A landscape with many valleys, sampled at points; each row gives a point and its height.
From any point a ball takes the steepest step (drop divided by distance) to one of its 2 nearest points. It stops when none of these is lower. Distance is the straight distance between rows; heights are no part of it.
Q_835: [145, 110, 138,  65, 112, 133, 123, 161, 117, 100, 135, 146,  92, 121, 152,
  99, 125, 141, 118, 126,  95, 128, 106, 137,  88]  h=358
Q_123: [142, 157,  96, 138,  70, 129, 139,  86, 174, 180, 120, 114, 145,  79, 143,
 153,  92, 149, 121, 107,  97, 139, 133, 129,  93]  h=382
Q_970: [140, 145, 147, 134,  89, 136, 145, 119, 138,  94, 105,  86, 136, 128, 185,
 174, 117, 134, 153, 103, 152, 106, 123, 153, 112]  h=520
Q_995: [161, 122, 119, 103,  94, 128, 138, 160, 110, 137, 131, 165, 118, 121, 141,
 103, 138, 138, 112, 138, 136, 133, 117, 127,  87]  h=317
Q_992: [117, 115, 158, 116, 116, 126,  74,  81, 103,  50, 123, 106,  98, 128, 124,
 161,  76,  98, 130,  93, 111, 116, 122, 118, 107]  h=533
Q_18: [159, 155, 105, 159,  91, 112, 175, 116, 150, 164, 141, 116, 145,  92, 161,
 126, 108, 166, 103, 146, 149, 121, 146, 108, 135]  h=160
Q_789: [101, 131,  62, 115, 147, 136, 104, 109, 168, 119, 127, 110, 138, 114, 100,
 162, 116, 139, 146, 126, 104, 151,  76, 134, 168]  h=285
Q_763: [107, 157, 113, 116,  88, 129, 102, 127, 107, 125, 114, 117,  88, 124, 169,
 169, 111,  97, 113, 122,  68, 135, 116, 152,  82]  h=398
Q_892: [ 66, 113, 134, 177, 166, 104, 157, 128, 103, 142, 145, 115,  98, 139,  74,
  78, 154, 132, 115, 149, 160,  90, 175, 108, 112]  h=231
Q_577: [152, 160,  96, 164, 100, 143, 138, 133, 145, 129, 161, 108, 149,  75,  99,
 124, 139, 134, 130, 119, 157, 154, 105, 144, 135]  h=405
Q_119: [132, 134, 176, 139, 150, 108, 102, 136, 120, 159, 136, 148, 133, 172, 116,
  43, 154,  96, 115, 156, 163, 106, 186, 124, 121]  h=715
Q_969: [102, 132,  94, 161, 152, 135,  96, 118, 165, 134,  90,  90, 118, 116, 121,
 191, 104, 132, 138, 162, 111,  96, 104, 131, 135]  h=480
Q_277: [123, 105, 104, 103, 123, 138, 133,  85, 137, 109, 105, 130, 117, 113, 108,
 164,  99, 172, 152, 132,  99, 134,  79, 110, 114]  h=56
Q_503: [162, 137, 104, 119, 112, 129, 139, 116, 157, 174, 129, 138, 133, 110, 139,
 152, 118, 124, 105, 149,  86, 155, 174, 105,  97]  h=644
Q_602: [166, 127, 165, 110, 141, 159, 140, 137, 113, 128, 101, 166, 100, 160, 111,
  99, 143, 142,  63, 121, 128, 146, 124, 114, 115]  h=753
Q_44: [159, 162, 128, 205,  96, 119, 129, 121, 134, 144, 119, 135, 168, 141, 182,
 116, 139, 129, 117, 110, 181, 134, 158, 156, 140]  h=701
Q_337: [157, 155, 120, 173,  98,  90, 166, 102, 117, 162, 165, 122, 119, 106, 162,
 116, 107, 177,  92, 142, 176, 155, 137, 107, 143]  h=221
Q_823: [139, 159, 106, 122,  89, 123, 150, 134, 124, 111, 122,  99, 132,  92, 159,
 150,  89, 144, 104, 119,  94, 115, 119, 142, 114]  h=598
Q_347: [135, 109, 121, 110, 121, 137, 153,  92, 106,  76, 103, 139, 133, 129, 106,
 154, 102, 170, 139, 110, 150, 132,  70, 121, 124]  h=194
Q_667: [150, 156, 146, 144, 138, 123, 115, 167,  77, 140, 119, 154, 133, 148, 164,
 106, 161, 110,  71, 124, 149, 140, 126, 125, 120]  h=734
Q_105: [115, 139, 136, 171, 144,  96, 161, 136,  98, 153, 154, 141, 128, 144, 105,
 106, 125, 122,  88, 172, 143, 132, 190, 106, 129]  h=336
Q_627: [113, 152,  80, 134,  91, 142, 137, 136, 167, 127, 135,  95, 148,  81, 114,
 142, 132, 133, 169, 124, 131, 142,  86, 160, 138]  h=428
Q_606: [ 54, 105, 154, 110, 164, 130, 127, 164, 141, 148, 156, 138, 106, 129, 133,
  72, 173, 118, 149, 119, 122, 154, 134, 166, 143]  h=279
Q_169: [ 68, 116,  73,  94, 141, 113, 135, 142, 134, 150, 159, 132, 177, 141, 150,
 140, 120, 130, 146, 141, 122, 123,  93, 101, 165]  h=357
Q_247: [178, 153, 135, 188, 122, 128, 114, 121, 122, 143, 109, 161, 182, 154, 162,
 107, 144,  97, 129, 123, 142, 114, 173, 130, 133]  h=691
Q_176: [112, 167, 111, 104,  76, 115, 152, 105, 130,  90, 112,  74, 137,  77, 148,
 142,  85, 151, 114,  87, 104, 103,  98, 154, 122]  h=588
Q_385: [ 91, 104, 172, 100, 181, 139, 141, 137, 136, 125, 161, 136, 116, 164,  75,
  84, 153, 126, 132, 115, 158, 134, 128, 131, 176]  h=237
Q_141: [166, 117, 150, 139, 110, 125, 166, 128, 133, 134,  74, 176, 143, 172, 137,
 149, 114, 115, 138, 158, 151, 119, 166, 131,  92]  h=689
Q_195: [102, 116, 112, 104, 196, 125,  87, 134, 167, 166, 133,  97, 146, 113, 115,
 138, 149, 140, 117, 132,  88, 159, 140, 119, 140]  h=352
Q_15: [176, 139,  83, 169,  99, 132, 185, 132, 150, 132, 133, 136, 158, 120, 149,
 128,  94, 158,  89, 149, 150, 111, 168, 134, 134]  h=234
Q_481: [163, 132, 132, 127, 103, 136, 107, 123, 120,  62, 141,  91, 148, 107,  90,
 144,  70, 144, 118,  90, 110, 108, 137, 154, 112]  h=638
Q_859: [ 83, 115, 117, 143, 155, 144, 121, 151, 131, 143, 123, 128, 137, 128, 116,
 131, 150, 136, 153, 147, 129, 157, 103, 137, 145]  h=441
Q_893: [ 56, 103, 121,  97, 147, 120, 142, 184, 120, 131, 187, 131, 120, 147, 143,
 101, 160, 103, 145, 130, 119, 131, 127, 143, 163]  h=307
Q_677: [121, 132, 125, 172,  98, 139, 124,  87, 167, 124, 117, 103, 112, 114, 112,
 195,  88, 124, 169, 132, 119, 119, 108, 152, 112]  h=482
Q_781: [111, 124, 115, 123, 128, 135,  69, 120, 155,  67, 133, 100,  48, 126, 137,
 157,  92, 105, 113, 131,  71, 110, 138, 130, 119]  h=421
Q_960: [ 84, 113,  97, 106, 130, 124, 128, 181,  89, 146, 156, 147, 127, 123, 135,
 104, 149, 136, 119, 134, 160, 127,  69, 139, 171]  h=424
Q_736: [179, 143, 136, 162,  80, 149, 107, 104, 142, 130, 117, 131, 171, 120, 152,
 122, 132, 108, 164,  81, 132, 105, 145, 136, 108]  h=709
Q_559: [ 60, 111, 120, 129, 153, 112, 193, 140,  96, 108, 178, 115, 121, 154, 106,
 113, 172,  87, 135, 109, 143, 108, 158,  99, 162]  h=501
Q_157: [ 79, 115, 179, 120, 166, 121, 155, 156, 136, 139, 151, 115,  88, 149, 108,
  57, 147, 121, 113, 166, 144, 105, 203, 126, 127]  h=232
Q_140: [ 93, 109, 156,  99, 181, 143, 117, 151, 126, 135, 130, 166, 107, 151, 129,
  84, 155, 154, 111, 130, 152, 139,  83, 155, 159]  h=135
Q_866: [115, 125, 110, 104, 122, 118, 110, 103, 132,  70, 117,  90,  83, 126, 152,
 182,  94, 108, 136, 144,  79, 106, 137, 108, 108]  h=448
Q_755: [130, 117, 145, 137,  90, 142,  95, 109, 133, 129, 117, 153,  86, 152, 124,
 155, 107,  79, 135, 105,  85, 131, 140, 148,  71]  h=535
Q_907: [104, 117, 181,  99, 171, 143, 106, 161, 151, 124, 133, 134, 109, 157, 147,
  98, 178, 103, 141, 126, 123, 141, 138, 165, 137]  h=311
Q_714: [111, 143, 110, 158, 117, 124, 141,  92, 185, 147, 114,  76, 138, 104, 137,
 197, 109, 131, 172, 135, 117, 132, 131, 134, 126]  h=458
Q_868: [144, 117, 121, 159,  61, 131, 153, 108, 141, 120, 111, 119, 148, 126, 137,
 144,  62, 114, 107,  93, 120,  86, 160, 187, 131]  h=606
Q_981: [116, 124, 116, 155, 159,  60, 138, 126, 103, 175, 162, 129, 121, 118,  98,
  94, 117, 150,  92, 178, 141,  97, 175,  96, 133]  h=373
Q_364: [168, 107, 132,  92, 126, 153, 111, 145, 163,  61, 142, 109, 123, 124, 109,
 132, 131, 124, 162, 130, 110, 125, 122, 140, 110]  h=410
Q_678: [112, 102, 159, 104, 160, 131, 126, 147, 112, 124, 150, 142, 153, 160, 106,
  99, 177, 106, 148, 117, 172, 123, 112, 110, 173]  h=283
Q_228: [108, 130, 106, 123, 147, 141, 158, 109, 109,  92, 106, 140, 148, 140, 124,
 169, 106, 154, 134, 126, 139, 144,  58, 124, 162]  h=272
Q_363: [110,  97, 157,  93, 177, 140, 143, 121, 151, 128, 159, 139, 114, 145,  70,
 102, 143, 149, 138, 139, 147, 167,  92, 121, 165]  h=189
Q_629: [135, 147,  98, 140,  64, 121, 157,  96, 164, 159, 111, 102, 154,  84, 132,
 136,  57, 152,  84,  93,  91, 110, 143, 141, 120]  h=349
Q_16: [140, 141, 128, 112, 113, 146, 106, 122, 110,  73, 113,  98, 135, 125, 158,
 158, 120, 106, 144,  89, 122,  96, 114, 149, 112]  h=541
Q_79: [143, 100, 148, 110, 146, 146,  64, 117, 143,  55, 107, 128,  97, 154, 120,
 119, 111, 145, 129, 100, 101,  85, 114, 147, 122]  h=476
Q_377: [114, 105, 124, 114, 107, 130, 104,  95, 132, 101, 102, 125,  83, 125, 101,
 161,  78, 148, 141, 124,  93, 133, 108, 122,  89]  h=179
Q_336: [121, 137, 128, 131, 160, 129, 115, 150, 159, 174, 127, 120, 108, 127, 113,
 132, 145, 126, 115, 151,  81, 173, 155, 118, 128]  h=379
Q_346: [ 97, 133,  99, 102, 140, 126, 154,  75, 129,  76, 104, 119, 124, 153, 134,
 195, 104, 142, 158, 138, 116, 147,  91, 102, 158]  h=332
Q_715: [ 61, 109, 190,  98, 186, 138, 153, 159, 113, 123, 128, 106,  98, 170, 137,
  75, 162, 123, 108, 138, 143, 117, 164, 137, 132]  h=275
Q_211: [168, 146, 189, 119, 142, 134, 118, 123, 119, 143,  91, 147, 147, 154, 136,
  93, 163,  99, 146, 146, 130, 117, 149,  84, 120]  h=386
Q_199: [135, 125, 173, 130, 133, 122, 120, 162, 143, 137, 132, 151, 144, 158, 114,
  89, 168, 102, 147, 156, 165, 130, 173, 125, 111]  h=708
Q_891: [144, 139, 116, 161,  65, 144, 127, 115, 117, 132, 111, 137, 140, 121, 139,
 152,  81, 124,  96,  86, 121, 118, 132, 167, 100]  h=590
Q_338: [171, 152,  97, 149, 114, 137, 134, 147, 116, 143, 166, 117, 119,  88,  95,
 113, 126, 147,  90, 123, 139, 145, 114, 126, 138]  h=381
Q_241: [183, 123, 150,  97, 136, 147, 113, 125, 118,  98, 116, 129, 158, 124, 135,
 105, 146, 110, 153,  98, 115,  99, 111,  97, 120]  h=551
Q_370: [146, 116, 162, 128, 115, 121, 168, 142, 143, 137, 119, 160, 145, 153, 111,
 118, 135, 122, 143, 184, 156, 133, 180, 124,  89]  h=699
Q_474: [112, 123,  97,  69, 114, 132, 110, 150, 119, 102, 119, 125,  94, 118, 168,
 122, 127, 132, 120, 126,  82, 147,  81, 141, 110]  h=387
Q_441: [ 80,  90,  98,  78, 144, 103, 137, 140, 146, 171, 193, 118, 152, 122, 114,
 121, 149, 115, 163, 140, 122, 131, 130,  88, 150]  h=408
Q_393: [134, 129, 104, 165,  79, 116, 154, 122, 161, 191, 111, 161, 136, 119, 144,
 143, 108, 130, 148, 156, 131, 153, 163, 142,  98]  h=659
Q_637: [132, 140, 138, 146,  81, 138,  73, 110, 101, 121, 110, 129, 132, 136, 122,
 147,  80, 107, 108,  70, 105, 112, 107, 163,  98]  h=575
Q_453: [154, 150, 137, 166, 151, 118, 144, 141,  97, 144, 138, 164, 125, 132, 104,
 111, 135, 132,  59, 148, 152, 153, 153, 119, 145]  h=298
Q_842: [ 91, 136, 127, 165, 119, 122, 143, 124, 148, 127, 106,  80, 144, 124, 143,
 187, 123, 134, 179, 134, 155, 134, 125, 161, 142]  h=479
Q_822: [183, 113, 157, 121, 110, 150, 103, 120, 116, 120,  94, 155, 149, 144, 131,
  98, 114, 121, 148,  98,  82,  92, 136, 100, 100]  h=528
Q_150: [176, 148, 142, 165, 125, 137, 123, 124, 140, 134, 143, 148, 139, 124,  90,
 127, 145, 123, 125, 121, 150, 164, 143, 131, 111]  h=677
Q_973: [116, 124, 128, 102, 135, 138,  80, 114, 145,  84, 117, 117,  57, 138, 146,
 144, 132, 103, 129, 107,  72, 144, 109, 157, 113]  h=385
Q_23: [124, 133, 107, 133, 124, 118, 141, 148, 117, 189,  92, 162, 133, 124, 159,
 137, 121, 146,  87, 159, 109, 134, 129, 112, 102]  h=313
Q_727: [182, 135, 126, 129, 118, 158, 123, 150, 123, 125, 148, 134, 107, 115,  93,
 109, 130, 142,  78, 111, 100, 155, 117, 128, 109]  h=348
Q_300: [130, 125,  91, 114, 158, 122, 152, 119, 137, 155, 152, 105, 152,  85,  85,
 136, 127, 158, 142, 147, 147, 143, 106,  96, 160]  h=191
Q_400: [133, 139, 111, 114, 148, 100, 148, 157, 123, 156, 154,  96, 155,  91, 155,
 144, 137, 137, 114, 168, 122, 122, 175,  94, 128]  h=620
Q_581: [144, 127, 146, 107, 136, 135, 136, 140, 145,  84, 137, 112, 144, 137, 115,
 147, 162, 106, 183, 142, 133, 151, 126, 131, 123]  h=372
Q_200: [119, 153, 109, 112,  96, 128, 143, 129, 100, 145, 110, 120, 120, 108, 178,
 166, 123, 126, 120, 121,  90, 165, 128, 121,  86]  h=374
Q_229: [141, 114, 143, 115, 132, 143, 116, 128, 128, 108,  94, 149,  80, 152, 115,
 149, 111, 143, 111, 131,  96, 131, 114, 141,  93]  h=263
Q_968: [115, 125,  85, 105, 164, 135, 103, 129, 169, 128, 128,  96, 111, 114, 124,
 151, 138, 119, 144, 137,  82, 160, 112, 126, 153]  h=320
Q_298: [168, 146,  76, 164,  86, 143, 167, 129, 161, 136, 129, 108, 151,  99, 120,
 138,  74, 138,  95, 113, 107, 117, 167, 153, 133]  h=302
Q_317: [111, 123, 125, 120, 122, 109, 125, 171, 103, 177, 122, 163, 113, 119, 148,
 102, 145, 139, 108, 172, 137, 134, 122, 129, 110]  h=276
Q_20: [ 97, 114,  93,  98, 148, 136, 102, 117, 169,  87, 135, 120,  82, 139, 141,
 143, 140, 113, 151, 131,  87, 160,  98, 150, 156]  h=351
Q_834: [ 85, 118, 164, 139, 180, 113, 156, 147, 113, 123, 142, 106,  96, 150,  76,
  76, 152, 138, 105, 145, 171,  97, 178, 117, 154]  h=173
Q_455: [127, 134, 197, 101, 180, 156, 117, 122, 123, 151,  83, 134, 153, 172, 137,
  77, 164, 106, 147, 139, 132, 128, 121,  94, 146]  h=347
Q_263: [150, 125, 142, 126, 128,  78, 141, 124,  85, 127, 162, 141, 113, 122,  97,
 100, 136, 138, 120, 158, 204, 113, 140, 114, 152]  h=437
Q_783: [197, 117, 178, 112, 138, 161, 107, 135, 144, 129,  99, 166, 131, 156, 126,
  71, 137, 127, 114, 123,  98,  91, 140, 101, 124]  h=502
Q_691: [136, 117, 147, 161,  79, 141, 122,  91, 149, 123, 111, 136, 114, 142, 120,
 180,  85,  99, 147, 111, 122, 119, 137, 154,  86]  h=510
Q_266: [174, 110, 156,  93, 154, 163,  91, 137, 159,  71, 136, 132, 111, 140, 122,
  98, 135, 146, 128, 107, 104, 112, 118, 136, 122]  h=444
Q_425: [ 82, 116, 105, 110, 127,  71, 150, 114,  82, 163, 183, 127, 104, 121,  83,
 107, 153, 120, 140, 111, 151, 142, 145,  98, 171]  h=450
Q_220: [175, 140, 116, 187, 105, 144, 126,  93, 152, 140, 129, 178, 161, 136, 114,
 112, 129, 115, 120, 112, 165, 156, 162, 144, 115]  h=687
Q_262: [138, 117, 131,  85, 122, 101, 153, 136,  87, 114, 167, 141, 123, 121, 106,
 112, 154, 124, 146, 140, 184, 112, 117, 112, 164]  h=460
Q_709: [ 85, 107, 145, 103, 146, 118, 121, 170, 138, 182, 125, 164,  92, 120, 153,
  86, 158, 147, 124, 152, 117, 150, 124, 138, 124]  h=238
Q_473: [115, 104, 158,  76, 148, 133, 120, 156, 156, 104, 145, 126, 118, 158, 136,
 111, 176,  98, 176, 150, 130, 160, 127, 143, 129]  h=339
Q_320: [104, 149,  71, 113, 151, 135, 128, 121, 158, 148, 153,  92, 184,  83, 113,
 156, 124, 140, 134, 126, 121, 141,  90, 121, 169]  h=243
Q_679: [143, 164, 104, 103, 113, 108, 158, 133, 132, 151, 133,  84, 157,  80, 182,
 151, 119, 147, 107, 139, 110, 117, 136, 105, 113]  h=609
Q_646: [140, 148, 139, 164, 123, 135, 144, 117,  93, 133, 124, 138, 151, 108, 144,
 134, 141, 157, 111, 112, 187, 160, 111, 130, 142]  h=301
Q_816: [167, 121, 134, 151, 132, 146, 106, 163, 145, 129, 117, 172, 142, 148,  98,
  95, 142, 137, 116, 150, 152, 101, 141, 139, 122]  h=443
Q_930: [149, 136, 139, 174, 119, 121, 154, 127, 122, 140,  97, 179, 141, 161, 145,
 131, 130, 122, 108, 142, 157, 147, 168, 140, 120]  h=679
Q_29: [174, 129, 131, 191,  85, 151, 120, 103, 167, 138, 106, 145, 158, 136, 124,
 148, 123, 105, 146,  95, 153, 126, 159, 151, 119]  h=697
Q_387: [199, 138, 141, 126, 107, 156, 122, 117, 114,  85, 138, 121, 162, 113, 111,
 128, 105, 129, 106,  82, 114, 126, 156, 125, 110]  h=654
Q_592: [ 61,  90,  92, 103, 144,  93, 151, 114, 126, 182, 188, 117, 122, 132,  86,
 110, 157, 111, 142, 102, 121, 110, 154,  78, 161]  h=430
Q_743: [122, 115, 132, 129, 150,  74, 162, 151, 107, 146, 158, 115, 121, 113, 100,
 104, 137, 150, 128, 183, 166,  95, 164,  99, 143]  h=406
Q_708: [ 69, 119, 130, 149, 122,  81, 152,  99,  70, 134, 179, 126, 126, 134, 104,
 113, 159, 106, 157,  99, 182, 133, 139, 112, 160]  h=468
Q_967: [ 97, 139, 109, 117, 118, 128, 112, 117, 105,  99,  95, 109,  94, 134, 168,
 193, 116, 108, 137, 132,  96, 135, 105, 131, 111]  h=422
Q_222: [147, 126, 174, 119, 181, 158,  93, 120, 130, 118,  74, 129, 130, 172, 130,
 117, 159, 115, 128, 111, 107, 127, 110, 113, 143]  h=384
Q_309: [146, 119, 153, 134, 160, 156, 100, 160, 140, 111, 105, 135, 128, 155, 113,
 114, 159, 133, 133, 133, 140, 118, 119, 143, 129]  h=414
Q_297: [ 58, 115,  97,  97, 161, 117, 141, 169, 124, 128, 150, 120, 135, 142, 164,
 137, 140, 123, 145, 151, 104, 133, 105, 123, 163]  h=333
Q_7: [113, 144, 131, 121,  74, 125, 116,  79, 128,  74, 121,  82, 140,  96, 119,
 147,  83, 131, 136,  70, 122, 115,  92, 159, 120]  h=576
Q_808: [ 95, 108, 132,  96, 164, 136, 123, 141, 134, 154, 114, 155,  88, 144, 147,
 109, 148, 151, 119, 148, 108, 158,  82, 135, 132]  h=195
Q_243: [133, 118, 107,  93,  81, 134,  96, 111, 144,  69, 136, 101, 135, 106, 113,
 119, 103, 116, 179,  99, 111, 125, 103, 151,  94]  h=473
Q_246: [163, 126, 160, 121, 139, 160,  90, 140, 123, 130,  99, 166, 109, 160, 123,
 105, 142, 121,  84,  94, 101, 138, 119, 140, 106]  h=747
Q_964: [173,  97, 149, 125, 121, 161, 112, 143, 156, 124,  92, 164, 129, 177, 114,
 102, 125, 117, 129, 135, 116,  90, 149, 145, 108]  h=474
Q_125: [ 93, 129,  93, 165, 144, 144,  99, 141, 149, 138,  97, 107, 135, 121, 103,
 164, 131, 130, 157, 147, 130, 130, 104, 161, 143]  h=459
Q_794: [150, 154, 133, 165, 117,  76,  91, 121,  81, 155, 179, 144, 140, 119, 133,
  81, 171, 104, 134, 131, 187, 112, 146, 136, 141]  h=392
Q_999: [136, 127, 113, 139, 156,  93, 144, 148,  93, 167, 141, 146, 122,  96, 105,
 106, 119, 172,  87, 166, 163, 111, 113,  99, 154]  h=205
Q_745: [167, 141, 147, 166, 123, 151,  96, 132, 136, 150, 103, 148, 173, 128, 136,
 120, 158, 110, 163, 117, 143, 117, 129, 123, 119]  h=702
Q_376: [116, 111, 147, 136, 162, 138, 100, 144, 110, 154, 124, 147, 171, 139, 126,
  69, 182,  89, 160, 111, 146, 114, 112, 109, 162]  h=324
Q_135: [119, 110, 141, 139, 116, 141,  44,  99, 121,  65, 108, 119, 102, 146, 124,
 143,  97, 102, 125,  98, 110,  78, 106, 138, 111]  h=506
Q_698: [114, 150, 139, 177, 136, 100, 162, 102, 103, 157, 154, 124, 135, 104, 131,
 128, 126, 168, 118, 129, 185, 178, 126, 110, 155]  h=265
Q_546: [159, 154, 106, 148, 139, 113, 160, 139, 107, 157, 133, 149, 123, 111, 128,
 122, 112, 156,  66, 160, 134, 133, 137, 102, 143]  h=258
Q_608: [134, 152, 177, 144, 148,  92, 112, 138,  76, 138, 141, 141, 146, 157, 144,
  74, 165,  97, 106, 146, 173,  89, 166, 103, 133]  h=722
Q_633: [ 84, 116, 204,  93, 191, 143, 128, 137, 103, 126, 105, 128, 135, 179, 137,
  80, 164, 116, 122, 125, 158, 118, 130, 117, 150]  h=310
Q_250: [ 69,  96,  82,  75, 144, 107, 113, 135, 174, 155, 163, 136, 148, 139, 142,
 133, 134, 126, 174, 149,  95, 143, 101,  98, 150]  h=383
Q_599: [147, 164, 151, 157, 152, 111, 122, 150,  68, 119, 146, 136, 154, 135, 162,
 112, 158, 121,  94, 125, 177, 113, 156, 113, 147]  h=729
Q_870: [148, 109, 139, 160,  89, 144,  70,  97, 123, 143, 117, 131, 152, 138, 122,
 143,  79,  79, 137,  69,  98,  82, 122, 151, 108]  h=557
Q_59: [118, 146, 123, 114, 123, 124, 171, 101, 130, 124, 118,  97, 138, 113, 172,
 188, 120, 149, 156, 125, 128, 157, 114, 111, 131]  h=409
Q_446: [117, 101, 127, 124, 170, 111, 129, 155, 104, 162, 152, 138,  94, 119,  99,
  87, 138, 171,  96, 146, 156, 114, 112, 125, 181]  h=137
Q_499: [114, 129, 166, 149,  95, 130, 100,  70, 122,  83, 132, 100, 125, 126, 125,
 177,  57, 122, 127,  81, 123, 111, 116, 147, 105]  h=558
Q_329: [114, 117, 140, 135, 144, 127, 143, 128, 126, 134, 120, 152, 131, 131,  98,
 124, 158, 133, 155, 146, 160, 167, 116, 124, 113]  h=423
Q_945: [144, 130, 124, 112, 148, 148, 122, 144, 114, 105, 119, 125, 100, 124, 119,
 137, 141, 134, 102, 118, 100, 161,  99, 134, 120]  h=312
Q_904: [125, 152, 130, 135, 120, 119, 160, 135,  95, 145, 102, 135, 121, 118, 175,
 158, 129, 150, 112, 148, 129, 161, 135, 112, 112]  h=346
Q_34: [ 85,  95, 146,  89, 188, 124, 141, 146, 133, 170, 139, 155,  96, 127, 119,
  80, 134, 170,  97, 143, 130, 128, 107, 129, 177]  h=53
Q_524: [136, 140, 125, 154, 102, 115, 164,  87, 158, 142, 102,  84, 127, 102, 160,
 185,  96, 163, 141, 120, 115, 132, 132, 122, 114]  h=436
Q_813: [117, 138, 111, 137, 145, 134, 158, 135,  94, 116, 127, 122, 154, 110, 133,
 146, 130, 155, 120, 133, 163, 135,  83, 124, 163]  h=318
Q_764: [133, 162,  79, 124,  79, 133, 130, 123, 162, 160, 137, 103, 137,  60, 129,
 140, 123, 126, 147, 126, 103, 137, 121, 145, 106]  h=411
Q_424: [145, 146, 123, 142, 130,  97, 162, 121, 131, 174, 137, 137, 148, 114, 153,
 145, 126, 129, 103, 166, 118, 143, 194,  87, 121]  h=631
Q_68: [100, 129,  83,  89, 108, 136, 125, 175, 107, 134, 140, 135, 122, 113, 172,
 113, 144, 124, 127, 136, 124, 140,  76, 144, 138]  h=407
Q_55: [145, 121, 100, 181, 106, 115, 176, 110, 144, 169,  96, 167, 136, 141, 148,
 149, 113, 122, 118, 160, 134, 138, 183, 151, 129]  h=669
Q_591: [133, 127, 106,  88,  98, 143, 137, 122, 144,  57, 134,  99, 139, 114, 130,
 148, 119, 136, 179, 129, 121, 117, 100, 137, 118]  h=445
Q_798: [126, 133, 112,  77, 132, 127, 132, 116, 134,  50, 132,  97,  92, 140, 140,
 161, 121, 117, 153, 143,  89, 146, 119, 107, 127]  h=475
Q_454: [206, 153, 136, 143, 117, 152, 119, 121, 137, 110, 159, 124, 159, 113, 121,
 112, 143, 106, 131,  99, 133, 134, 157, 111, 111]  h=666
Q_943: [135, 131,  90, 148, 134, 133, 100,  94, 160, 155,  88, 119, 130, 119, 121,
 192,  81, 141, 114, 136, 102,  89, 120, 126, 106]  h=503
Q_876: [130, 136, 141, 126, 133, 130, 173,  83, 122,  76, 104,  96, 122, 137, 150,
 194, 106, 150, 153, 121, 133, 134, 107, 117, 135]  h=378
Q_645: [155, 118, 134,  85, 131, 150,  91, 133, 109,  72, 109, 121, 136, 140, 162,
 120, 142, 115, 136,  96, 109, 109,  96, 129, 118]  h=559
Q_407: [159, 112, 144, 143, 128, 151,  50, 118, 134, 118,  99, 133, 115, 147, 126,
 126, 110,  94, 142,  87,  84,  79, 119, 150, 110]  h=534
Q_375: [126,  99, 117,  90, 153, 119, 159, 130, 126, 152, 157, 145, 113, 114,  78,
 123, 143, 155, 133, 160, 150, 147,  89,  99, 166]  h=118
Q_469: [143, 123, 123, 133,  80, 134, 134, 114, 126,  90, 121, 113, 139, 122, 111,
 151,  39, 139, 109, 106, 100,  84, 150, 161, 113]  h=622
Q_541: [125, 136, 138, 152, 116, 136, 145, 136, 135, 104, 110, 107, 128, 135, 151,
 191, 122, 122, 169, 149, 132, 123, 144, 150, 114]  h=498
Q_283: [139, 141, 144, 133, 127, 119,  93, 131,  96, 151, 151, 155, 152, 114, 131,
  77, 185,  94, 166, 126, 180, 119, 125, 106, 143]  h=360
Q_910: [106, 122, 151, 126, 160, 122, 137, 141, 136, 169, 129, 136, 103, 132,  90,
 105, 150, 132, 120, 156, 126, 181, 142, 111, 119]  h=400
Q_325: [151, 140, 114, 147, 122, 143, 108, 170, 106, 149,  99, 167, 121, 153, 146,
 124, 141, 115,  85, 117, 119, 141, 131, 155, 107]  h=740
Q_978: [ 62, 107, 103, 155, 133,  98, 174, 144,  94, 131, 181, 113, 136, 112, 108,
 111, 151, 113, 157, 111, 160, 116, 142, 111, 154]  h=485

Where does a ball stop that starts at each point below?
Q_645 | Q_277
Q_329 | Q_375
Q_967 | Q_34
Q_978 | Q_606
Q_822 | Q_834
Q_559 | Q_606
Q_691 | Q_277
